Each row is a point on a landscape with many peaks, with its height.
From any point a climber steps to the highest of the 2 points nearest to it. It stops when none of these is higher. Distance is the straight distance between rows; heights are no part of it.
q893 (h 301): [ -6,   5,  39, -35,  34,  -6,   2, -16,   0,  10,  12,   1,   4, -25,  29,
  -7,   3,  -3,   2,  -4,  -4,  11,   7,  18,  -2,   9, -25]
q855 (h 47): [ 32,   1,   2, -18,  26,  11, -19, -34,  32,  13,   8,  -5,   1,  -4,   7,
  36,  13,   5,   5,  -7, -11,   4,   1,  23,   4, -12,  -7]
q442 (h 633): [-38,   3,  35, -11,  15,   8,  17,   4, -14,  16, -14,  -8,  -4, -21,  -5,
 -11,  10, -15,  19, -12,   8,   3,   6, -26,  21,  -2, -27]
q27 (h 156): [ 15,  -9,   7,  -8, -38,   3,  17,  30,  -2, -13,  17,  18,  11, -17, -18,
  -2,  27,  -4,  19,  -6,   2, -12,  13, -10,  22, -16,  22]
q938 (h 446): [-18,  -7,  23,  -4,  -6, -16,  13,  51, -21,  10,  -1, -22,  10,  -6, -38,
  -7,   6,  -7,   8,  15,  11,  -5,  -6, -24, -15,  -7,   7]
q276 (h 503): [ -8,   4, -20,  25,   9,  16, -22, -33,  10,  -3,   0,   0,   5,  25,  -2,
   9,  -5, -19,   6,   9,   2,   8, -23,  23,  14,  27, -10]
q298 (h 82): [-32,  -8,   0,   1,  36,  14,  -4, -34,  -3,  28, -13,   2,   4,   5,   5,
   1,   9,  22,  -1,  -6,  19,  10, -25,  15,  26,   5, -22]
q980 (h 701): [  0,  -5, -11,  20,   4,   5, -27,   6, -17, -11,   9, -19, -23,  35,  -8,
  -1, -51,   1,  -5,   3,   5,  10, -15,   4, -32,   3,  -8]
q180 (h 124): [ 20,  -8,  -9, -11, -48,   5,   6,  26,   9, -21,  16,  15,   1,  -5,  -8,
   4,  39,  11,  16,   9, -12,  -4,   7,  20,   9, -18,  31]
q133 (h 490): [-22,  -6,   4,   0,  17,   4,  19,  27, -12,  32,  -6,   2,  12,  -8, -11,
  -3,   3, -13,  -9,  -2,  12,   2, -20,  -5,  14,   4,   5]
q704 (h 486): [ 20,   7,  -8,   0,  38, -18, -17, -13,   6,   1,  11,  -5,  -9, -12,  -1,
   1,  -2,   0, -12,  -8, -17,  -1,  -7,   6, -12,  -9, -22]
q596 (h 320): [ 34,   4,   5, -27,  -7,  -3,   0, -15,  23,  -6,  26,   8,   4,   9,  14,
  12,   5,  -7, -25,   1, -22,   8,  -4,  26, -11,  -6,  11]
q129 (h 381): [-50,   2,   3,   9,  19, -11,  14,   8,  -5,   1,   1, -11,   4,  25, -19,
 -21, -10,  23, -14,   3,   8, -13, -18, -20,   1,   6, -18]
q892 (h 397): [-17, -30,  24,  -1, -18, -23,  27,  23,   7,   2,   1, -29,  12, -16,   1,
 -40, -17,   4,  -8,  -4,  11, -14,  17, -17, -10,   8, -15]
q529 (h 546): [ 33,   2, -29,  12,  13, -10, -18, -27,  11, -11,   3, -13, -23,  25,  -9,
 -12, -27, -12, -11,  -3,   4,   7, -15,  -9,   2, -16,  35]
q951 (h 697): [ -2,   2,  29, -13, -14,  13,   3,  25, -25, -33,  12,  22,   7, -22,   9,
 -12,   2, -17,  12,   4,   1,  -1,   7,  11,   0,  19,  -4]
q550 (h 487): [ 15,  -3, -21,  22, -34,  13, -21, -13,   5, -17, -30,   3,   4,  18,   2,
  26,  -2,  21,  18,   8,  -3,  -1,  16,  -2, -13,  -4,  13]
q793 (h 643): [-20, -15,  17,  -2, -11, -12,  -4,  22, -32,  -2,   0,  -6,  20,   4,   4,
 -20, -17,  -8,  16,  14,  25,   9,   5,  -1, -26,   1,  -1]
q35 (h 398): [ -4, -12, -19,   8, -13,   0,  23,  -7,  19,   7, -19, -12,   7,  -2,  -9,
 -20,  -5,  28, -27, -11,   6, -26,   5, -17,   2,   2,  -9]
q851 (h 382): [  5,  -7,  -8,   5, -18,  21,  14,  16, -14,  -6,  -8,  34,  -8, -19,  10,
   6,   8,  19,   5,  15,   2,  -7,  25,   3,  15,  23,  19]
q605 (h 393): [  6,  -1, -13,  -5, -20, -50,   7,  -6,   2,  -5,  23, -27,   7,  13, -16,
 -20,   2,  13,  -1,  -3,   7,  -3,  -1, -25, -21, -34,   0]
q756 (h 425): [  8,  -7,  -6,  13,  -8, -25, -12, -13,  -2, -29,  14,   6,  18,  13,  -6,
 -32, -21,  -4, -12,   2,  14,   0, -19,  -3, -13,   1,  -1]
q908 (h 674): [ 15,  16,   0, -12, -18,  17,  16,  -7,  37,   4,  -8,   9,   6,  -6,  27,
  14,  24,  30,  -3,   7, -27, -22,  18,  11,  28,  21,  28]
q22 (h 401): [-56,  -3,   2,  15,   0,  10,  21,  20, -19,   0,  -1,  -3,   1,  10, -14,
 -20,  -1,   1,   7,  -4,  25,  -9, -11, -16,  29,  17, -19]
q806 (h 438): [-15,   8,  -3,   7,  42, -38, -11,  12,  -4,  17,  19, -17,  -5,  12,  -3,
 -11, -15,  -3, -14,   6,  -1,   6, -16, -15, -17, -11,  -3]
q120 (h 261): [ 16,  -4, -17,  22,  22, -12,  -7,  11,   1,  13,  33,  19,  -6, -13,  13,
  21,  12, -24,  14,  -3,   4,   7,  -3,  21,  23,  10,  -2]
q10 (h 527): [ 26,  14,  -5, -14,  -3,  12, -16,  -8,   5,  -9, -24, -10,   2,   3,  11,
  -3, -21,   3, -21,   8,   5,   5,   7,  -3, -33,   3,  16]
q733 (h 350): [ 40,  21,  -1, -39, -12,  -9,   3, -12,  14, -18,  39, -16,   4,   9,  14,
   6,  -1,   0, -13,  -5, -14,  -5,   2,   8, -19,  -9,  11]
q613 (h 57): [ 24,  -9,  -8,   4,  38,  15, -25, -49,  25,  14,   3, -12,  -7,  11,  -6,
  22, -10,   7,  -3,   1,   9,  15, -22,  26,  16,   1,  -8]
q193 (h 375): [ 31,  15, -19, -30, -32,   0,   2,  11,  -2, -19,  36, -13,   1,   4,  20,
  22,   7,  27,   2,  -3, -20, -15,   7,  21, -22, -11,  12]
q470 (h 557): [ 17,  -9,  -8,   2, -13, -14, -24,   2,   6,  -2,   4,  -4, -14,  33,   0,
  -8, -19,   0,  -9,  18,   7,  13,  12,   0, -31, -26,  21]
q718 (h 433): [ 25,  -2, -39,  13, -37,   0, -10,  10,   9,  -6,  26,  -4, -32,   4,  12,
  25,  13,   8,  23,  -2, -26,  11,  15,  31,  -3, -19,  14]
q945 (h 644): [  2,   6,   3, -14,  -3,  -7,  13, -27,   8,  -9,  14,   2,  19,  -3,  10,
  -9,  -6,   5,   0, -11,   5, -11,  10, -11,   0,   7, -22]
q212 (h 338): [-17,   1,  -2,  13,   6, -34,   2,  18,  -8,  -4,  17,   9, -10,   5, -19,
   0,  11,  -4,  11,   2,  -2,  -9,   4, -17,   4, -25, -13]
q925 (h 528): [-24,   2,  20,  -7,  27,  30,   3,   4, -27,  30, -20,  -1,  -9, -30,  -3,
  -1,  16,  -7,  20, -17,  16,  12,  -7, -21,  38,  -5,  -7]
q115 (h 749): [  7,  15,  10, -27,   0,  10,  23,  -2,  30,   7,  -1,   4,   0, -11,  19,
  14,  16,  21,  -9,  -8, -10, -20,  25,  -1,  18,  10,  -8]
q103 (h 722): [-30,   0,  -6,  18,   2,  12, -31,   3, -34, -15,  -6, -15, -11,  32,   7,
  -9, -34,   0,  10,   4,  13,  12, -10,   4, -27,   6, -12]
q260 (h 340): [ -3,  -1,  42, -19,  17, -27,  19,  12,  -1,  -1,  23,   3,  18, -39,  21,
 -21,   3,  -9,  -5, -13, -11,   0,  -2,   5,   0,  19, -18]
q100 (h 292): [ 12,   5,  16, -11,   4, -39,  14,  28,   2,  10,  42,   5,   0, -19,   7,
  10,  26, -26,   8,  -6,  -4,   9,   6,  -1,   6, -18,   2]
q835 (h 509): [ -3,  15,  -7,  -7,   6,  -1,  -9,  -6,   3,   5, -24, -11,   3,  12,   3,
 -20, -20,   5, -22,  10,  17,   1,   7, -18, -20,  -2,  10]
q268 (h 510): [ 26,   1,  13, -17, -12, -34, -10,  15,   1, -30,  18,  -3,   2,  -5,   6,
 -37,  -9,  19,  -8,  13,   1, -11,  19,  -3, -31,  -4,   5]
q929 (h 571): [-32,  -6,  30, -18,  20, -11,  27,  10, -23,  30, -10, -14,  -3, -22,  -3,
   4,   1,   2,  11,  -2,   0,   9,   9, -26,  -2,   0, -20]
q370 (h 520): [ 35,  -1, -21,  19, -30,  21, -13, -32,  12, -26, -13,   0,   4,  11,  10,
  21,  -7,  20,   5,   4, -19,  -2,   3,  15, -13,  16,  22]
q532 (h 131): [-18, -12,  14,  -6,  13,  17,  16, -12, -20,  13, -14,  25,  -4,  -3, -12,
  24,  11,   5,  -4,   5,  -4,  13, -16,   5,   9,   2, -22]
q530 (h 225): [  6, -15,   3,  30,  -9,  25, -17,  12,  -1,  -6,  -9,  21, -25,   3, -30,
  29,   7, -25,  20,   5, -25,   8, -10,   6,  17, -13,  15]
q176 (h 66): [ -5,  -7,  -6,   1,  44,  14, -17, -46,   1,  19,  -6, -11,   3,  14,  -2,
  13, -10,  17,  -8,  -4,  14,  16, -36,  15,   9,   1, -15]
q142 (h 412): [  2,  10,  -4,  -3,  14, -52,   2,  -1,  10,   6,  22, -27,  -5,  12, -17,
 -23,  -6,   3, -23,   3,   0,   4, -14, -24, -14, -23,   4]
q251 (h 386): [  6, -10,  14,  14,  -3,   7, -24,   2,   8,   0,  12,   9,   2,  14,   4,
  10, -17, -46,  15, -11, -12,  15,  -9,  26,  -5,  -2,  -9]
q347 (h 532): [  8, -10, -14,  23,  -4,  -4, -30,   7,  19,   7,  -1,   7, -20,  30,   6,
  -4, -21, -16,  -7,  12,  -8,  13,   6,  16,  -9, -12,  26]
q302 (h 269): [-13,   9,  25, -17,  42,   2, -14,  -3,  -7,  14,   6,  -5,   0, -24,  10,
  -4,  12, -23,   7,  -2,  14,  16,  -8,  27,  13,   9, -30]
q17 (h 205): [ -1,   8,  -1,  -7, -24,  29,  19,  14,   2,  -5, -32,  -6,  23, -18,  -2,
  -3,   7,   7, -12,  -6,   9, -15,   0,   7,  -4,  32, -10]
q713 (h 377): [ 28,  13, -23, -19, -33,  -7,   9, -20,  24, -25,  -1,  -8, -13,  13,   0,
 -16,   4,  41, -19,   7,   8, -11,  21, -17,  -3, -10,  21]
q669 (h 105): [-37, -10,  20,  -7,  31,  16,   0, -13, -23,  22, -14,  10,  -2,   3,  -1,
   5,   9,   3,  -5,   0,   4,  21, -31,  18,  14,   0, -20]
q360 (h 489): [-27,  13,  -6,   2,  25,   2, -16, -16,  -8,  11, -20, -12,   4,   5,   9,
 -31, -16,   2, -11,  -8,  10,   1, -14, -12,  -4,  -1,  -5]
q265 (h 829): [ -8,   1,  11, -14, -15,  10,   9,  -9,  -2,   7, -36,   5,  21,  -6,  19,
   6,  -5,  19,   2, -11,   0,  -2,  20, -18, -19, -12,  -1]
q231 (h 405): [  1,  -3,  -7,  17,   1, -36,  -3,  13,   7, -16,  11,  14,   8,   4, -11,
 -32,  -3,   3, -33,   9,   7,  -5, -23,   3,  -8,   1,  -1]
q841 (h 545): [ 24,  -6,  -5, -12, -24, -16,  -5,  31,  -5, -22,  13,   2,  10, -14,   4,
 -18,  10,  27,  13,   0,  -1, -23,  23,   5, -22, -15,  11]
q900 (h 402): [-28,   4,   5,  11,  -6,  39,   0,  15, -24,  14, -41,   6,   4,   9, -11,
  19,   7,  -5,  10,  10,  12,  15, -15, -14,  20,  10,  19]
q132 (h 508): [ 26, -12, -25,  32, -14,   4, -21,   3,  12,   2,   7,  10, -22,  10,  17,
   4, -19,  -4,   1,  10, -13,   9,  15,  26,  -8,   7,  26]
q240 (h 456): [ 12,   1, -21,  12,  -8,   9, -18, -34,  -3, -27,  -1,  -2,   6,  22,  -7,
  -6, -24,  -9,  -6,   3,   9,   3, -18,   3,  -7,  16,  -1]
q707 (h 507): [ -4,   2,  -3,  -5,  21,  10, -19, -43,  -6,   5, -16,   1,   5,  -9,  30,
 -19, -12,   0,  -3, -17,   2,   9,  -5,   5,   0,  -1,  -6]
q401 (h 739): [-18,   4,   3,   9, -14,  28, -14,  -7, -24, -15, -22,  16,   8, -14,  23,
  -6,   5, -14,  25, -11,   3,   2,   6,  10,   4,  10,  -1]
q348 (h 567): [ 45,   8, -11,  -9,  15,   3,  -8, -40,   5, -26,  -3, -13, -27,  12,   0,
   9, -26,  -5,   0, -15,   1,   5,  -1, -18,  -7, -14,  19]
q441 (h 649): [ 29,  13, -18, -15,   7,   6,   8, -34,   7,  -2,  -7, -15,   6,   1, -14,
  15,   1,  18, -28,  -6,  -4,  -4, -17,  -5, -13,   6, -15]
q352 (h 385): [  3,  -2, -16,  22,   2, -34,   1,   8,  19,   0,  15,  24,  -2,  -5,  -1,
 -22,  17,  -2, -21,   1,   0,  -8,  -8,   6,  20,  -3,   5]
q332 (h 378): [-13, -17,  37,  -7, -13, -31,  25,  25,  -4,  -4,  12,   3,  17, -25,   7,
 -36,  -7,  -6,  -9,   2,   7,   0,   6,  -6,  -5,  15,  -7]
q62 (h 685): [-41,  -1,  21,   1,   6,  -8, -11,  15, -43,   0,  -1, -18,  -3,  11,   5,
 -11, -17, -16,  16,  12,   8,  21,  -5,  -1, -28,   7, -11]
q200 (h 436): [-33,   3,   7,  11,  12,  38,  -8,  20, -33,   6, -15,   6,  -1,   4, -26,
   7,   5, -12,  14,   0,   5,  12, -30, -22,  30,  -1,  13]
q921 (h 406): [  4, -11,  10,  -5, -14,  20,  23,  39, -14,  -8,  -5,  22, -12, -39,  -7,
 -20,   3,  12,  -4,   3,   5, -11,  20, -16,  25,  15,  14]
q957 (h 440): [-15,   0,  -2,  25,  11,   6, -32,  -2,   3,  -4,   6,  -4,   8,  29,  -4,
   1, -18, -41,  12,  -8,   2,  10, -27,  15,   0,   2,  -7]
q695 (h 245): [ 26,   0,   6, -10,   5,  -6,   1,  22,   6,   7,  43,  19,  -2, -14,  23,
  26,  18, -26,  12,  -7, -13,   7,   7,  22,  17,  -4,  17]
q156 (h 588): [ 36,  15,  -3, -31,   2, -10,  20, -35,   1, -17,   0, -17,  -8,   7,   5,
  -4, -20,  13,  -8, -10,  16,   0,  11, -34, -11, -10,  22]
q249 (h 434): [ -7,   6,  -2,   3, -23,  13,  11,  31, -13, -16, -24,   4, -10,  -8, -26,
  12,  15,  19,  12,  11,  14, -16,  24, -23,   1,   3, -10]
q735 (h 260): [ -7,   1,  -8,  26,  22,   4, -18,  24,   0,   5,  13,  11, -22,  10, -31,
  25,  16, -28,  15,   4, -12,   5, -21,   1,  29, -10,   5]
q361 (h 420): [-32,  -5,   3,  10,  -8,   5,  21,  36, -16,  -3, -14,  -5, -10,  -3, -29,
  -8,  -2,  15,   6,   8,  20, -19,  13, -29,  10,   7, -21]
q427 (h 464): [  0,   8,  10,  -6,  47, -35, -12, -11,   1,  12,  20,  -6, -10,  -5,   9,
 -11, -12,  -5, -15,   5,   5,  14,  -4,  -1,  -4,   0, -21]
q213 (h 333): [ 12,   0,  14, -13,   9,   0,  -8, -16,  12,   3,  12,   5,  15,   9,   8,
   6,  -6, -30, -11,   0,  -3,  14,  -9,  21,  -9,   3,  -7]
q383 (h 515): [ 22,   6, -30,   9,  10, -17, -14,   7,  12,   1,  18,   2, -26,  -3,  -5,
   9,  12,  -4, -17,   2, -21,   5,  -4,  23,  -7, -13,  -1]
q709 (h 407): [-16, -15,   3,   6, -15,  -1,  24,  23,   3,  -4, -18, -19,   4, -16, -12,
 -29, -10,  15,  -9,  -7,  14, -26,  16, -17,  -4,   9, -21]
q343 (h 376): [-30,   4,  -1,  13,   7,  28, -10,  -3,  -4,  24, -53,   1,   8,  12,   7,
  15,   5,   4,  -1,   2,   2,  12, -17,  -1,   7,   2,  15]
q809 (h 298): [-23,   3,   0,  26,  28, -23, -13,  36,  -6,  -1,  25,   1, -11,  18, -25,
  12,   9, -19,   9,   2,  -8,   2, -25,  -9,   7, -21,  -5]
q484 (h 335): [  2,  -9,  29,  -1,  -9, -35,  15,  26,   5,   3,  20,  16,  15, -17,   1,
 -14,  14, -25,   0,  -4,  -2,   2,  -2,  -7,   5, -17,   9]
q331 (h 562): [ 17,  -2, -28,  30,   6,  -4, -14, -28,  27,   8,  18,   1,  -3,  21,  -8,
  14,  10, -16,  -1,  13,  -9,   8, -15,  30,  18,  16,   7]
q746 (h 362): [ 33,  28,  -6, -30, -25,   9,   4, -14,  30, -22,  -1, -11,   3,   6,  18,
  -1,   0,  32, -14,  -1,  -6, -25,  18, -11,   0,   5,  24]
q784 (h 310): [-39,  -2,   8,   9,  13, -14,   7,  20,  -8,  13,   3,  19, -10,  17, -11,
  -4,   0,  -3,   9,  11,  10,  -1,  11, -27,  19, -19,   4]
q582 (h 596): [ -3, -12,  18,  -6, -17, -11, -11,  21,  -9,  -5,   0,   1,   6,  29,  -9,
   0, -12,  -9,   3,  28,  13,  10,  11,   3, -34, -15,   5]
q660 (h 609): [ 12,  23,   6, -23,  -9,  -5,  12, -38,  13, -16,  -6, -22,   7,  13,   4,
  -7, -18,   8,  -3,  -9,  20,  -7,  17, -38,  -8,  -1,  -8]
q235 (h 190): [ 12, -15,   7,   1, -14,   8,   4,  11, -12,  -9,   8,  29,  -5, -16, -26,
  20,  23, -14,  14,  -3, -20,   3,  -5,  -8,  16, -24,  15]
q872 (h 543): [  7,   2,   5,  -8,  13,  13,  -8, -44,  22,  -9,  -4,  21,  14, -12,  32,
 -12,   1,  11,   1, -13, -15,  -9,   2,  14,  21,  12,   5]
q87 (h 810): [ -6,  10,  15, -11, -18,  36,  -9,   2, -18, -32, -13,  21,   9, -17,  30,
   1,   1,  -1,  19,  -7, -11,  -8,   9,  20,  -1,  21,   1]
q812 (h 553): [ 32,  -1, -13,  18,  -2,  26, -17, -40,  16, -11,  -7,   2,  -4,  -1,  23,
  19,  -9,  10,   7,  -3, -31,   1,  -1,  25,   1,  22,  13]
q284 (h 384): [-16,  -7,  12,  -1,  -2,  28,  28,  11,  -2,   0, -25,  15, -18, -37,  -2,
 -10,  10,  13,  -5, -11,  -4, -12,  13, -13,  34,  16, -12]
q744 (h 681): [ 10,  -2, -11,  17,  22,  -6, -23, -11,   0,  -7,  14, -17, -36,  35, -17,
   8, -39,  -2, -14,  -3, -13,  12, -24,   2, -19,  -8, -15]
q776 (h 351): [ -5,  -2,  -6,  27,  12,  30, -20,  -6,   8,  26, -34,   0,   5,   0,  10,
  14,   5, -21,  11,   5, -10,  15, -14,  21,   9,  12,  25]
q696 (h 315): [ -9,  -3,  -1,  14,  16,  25,  -1, -13,   4,  21, -18,  16,   9, -15,   0,
  10,  22, -18,  21,   2,   4,   4, -10,  11,  40,  15,   8]
q928 (h 461): [  3,   4, -19,  12, -30,   5,  -6,   6,   3, -11, -27,   7,  -1,   6, -14,
  19,  18,  23,  12,   7,  -1, -16,  18, -10,  -8, -14,   8]
q21 (h 646): [ -9, -15,  16, -16,   1, -19,  45,  18,   1,  35,  11, -13,  -1, -22,   6,
   2,   1,   5,  -3,  -9,   2,  -6,  27, -20,   1,  -1, -14]
q183 (h 435): [ -6, -10,   4,   1,  -7,  19,  23,  38, -20,  13, -15,  11,   8, -30, -17,
 -20,   3,  -9, -13,   0,  16,  -3,  -9,  -8,  15,  17,  12]
q330 (h 504): [-22,  -1,  27, -14,   6, -18,  17,  25, -20,  18, -11, -23,   8, -16, -23,
   6,   0,  -7,  10,  10,  -5,   2,   4, -23, -27,   1,  -9]
q815 (h 288): [  0,  -4, -22,  22,  19,   6,   6,  -9,   1,  24,   9,  17,   1, -12,   0,
  21,  21,  -7,  26,   5,   8,  -2,   5,   7,  42,  17,   5]
q846 (h 600): [ 18,   8,  -3,   1,   3,  17,  -9, -18,  23,  -7,   1,  20,   1,  -6,  25,
  15,  11,   5,   4,   6, -28,  -6,  10,  27,  12,  18,  18]
q740 (h 237): [-19,  21,  11, -11,  15,  12,  -3,   9,  -1,   6, -13,  -5,   9, -20,   6,
 -25,  11, -26,  -8,  -6,  11,   1,  -3,  15,  10,  22, -18]
q67 (h 759): [  9,   8,   9, -17, -16,  20,   3, -14,   6,   3, -23,   9,  23,  -6,  32,
  35,   4,  14,  16, -14, -10,  -2,  19,  -4,  -7,  -4,   8]
q137 (h 767): [-31,  15,  15,  -9,  -8,  16,   8, -16,   7,  10, -38,  -4,   5,   7,  14,
  -3,   3,   5,  -1,  -4,  17,   2,  15, -16,   9,   4, -19]
q2 (h 689): [ 13,  12,  -5, -17,  13,  -3,  14, -31,  30,  -3,   5,  -5,   4, -11,  -7,
   6,  16,  23,  -9, -15,  -7, -23,   4,  -3,  12,   3, -28]
q584 (h 470): [ 25,  -7, -27,  32, -14,  10,  -9,  11,   6,  -2,  12,   9, -34,  -6,   3,
  26,  15,  -4,  23,   8, -31,   4,  17,  28,  11,   2,  24]
q321 (h 332): [ 10, -16,  12,  10, -19,  -4, -17,  15,  -1, -21,  13,  24,  11,   4,   2,
   3,  -5, -32,  20,  -2,  -6,   5,   4,  15,  -9, -14,   7]
q157 (h 367): [ -7,  -8, -22,  13, -23, -33,  -2,   6,  -2,  -9,  20,   3,   0,  25, -17,
  -4,  11,  11,  10,   7,  10,  -6,   4,  -7,  -6, -31,  -2]
q188 (h 511): [ 27,   2,   2, -12,  11,  19, -17, -23,  -6,  -2, -15, -12,  -8,   7,  19,
  -8, -39, -14, -24,  -4,   5,  24, -11,   5, -27,   5,  15]
q642 (h 390): [  9,  -4, -27,  -6, -32,  -8,  22,  -2,  24,  -3,  -3,  -8,  -6,   0,  -7,
 -13,  11,  42, -24,  -3,   2, -21,  21, -11,   0,  -7,   2]
q498 (h 656): [ 13,  -3,   3,  -7,  14, -23,  -6, -24,  -5,   8,  19, -26, -18,  29, -12,
  20, -23,  -4,  -9,   4,  -8,  20,  -9,  -9, -30, -21,  -8]
q216 (h 364): [-36,   6,  16,   1,   9, -26,  -1,  17, -10, -13,  -1, -23,  10,  13, -28,
 -26, -11,   6,  -8,  17,   1,  -8, -18, -16, -25,   8, -17]
q18 (h 687): [-26,  -8,  -3,  18,  -9,   5, -11,   7, -20, -10, -13,  19,  12,   2,   7,
 -25,  -7, -10,  14,   5,  16,  -4,   2,   2,   4,   6,   4]
q68 (h 688): [ -6, -13,  12, -17,  -1,   0,  49,   4,  17,  21,  -1,  -8, -10, -14,  -1,
   9,  10,  22, -23,  -9,  -3, -15,  20, -11,   8,   4, -28]
q345 (h 548): [ 31,  10, -35,   2, -11,  -9, -16,   3,  15,  -4,   6, -11,   2,  -5,   2,
  -3,   7,   2,  -7,  -7, -15,  -7,   4,   9, -17, -17,  23]
q123 (h 595): [ 11,   0, -12,  -1, -12,  -8,   3,   5,   8,  -7,   7,   5,  23, -13,   8,
 -12,   3,   2,   5, -14,  -3, -20,  12,  -2,  -5,  -3,   6]
q181 (h 713): [-35,   4,  32, -14, -13,  13,  25,  -1,   0,   1, -18, -13,   5, -12,   9,
 -16,   3, -11,  13, -15,  15,  -6,  21, -16,  16,   8, -30]
q774 (h 400): [ 21,   6, -29,  -8, -24,   0,   8,  -6,   0,  -6,  25,   4,  -7,   7,  15,
  34,  15,  21,   8,  -1, -10,  -6,  22,  12, -10,  -5,   1]
q786 (h 565): [ -9,  -4, -23,  11,   3,  -1,   7,  14,  -3,  30,  -5,   1,  10,   9, -16,
  17,  10,  -1,  -7,   5,   5,  -4, -15,   1,   1,  -6,  12]
q514 (h 645): [  4, -10, -34,  29,  -2,   5,  -2,   9,   1,  25,   9,   2,  -6,  18,  -9,
  28,   7, -14,   0,  18,  -2,   9, -13,  24,   8,  11,  22]
q672 (h 626): [ -7,  -5,  10,  -9,   3, -19,   8, -23, -13,   3,   4, -12,   4,  18, -18,
  17,  -7,   6,  -9,  11, -10,   9, -10,  -9, -33,  -9, -24]
q99 (h 161): [  2,  -9,  12,  -9,  -2,   8,  18,  -2,  -8,   3,  -2,  24,   2, -11, -14,
  27,  20,  -4,   9,  -5, -13,  -2,   2,  -5,   7, -12,  -8]
q578 (h 219): [-12,  18,   3, -17,  -6,  21,  15,   9, -15,   8, -25, -17,  14, -24,  13,
 -18,   2,  -3, -15, -12,  17,  -4,  -2,   9, -10,  31, -19]

Where does a climber stop that starts at each point below?
q596: q103
q129: q846
q132: q103
q213: q514
q231: q514
q330: q265
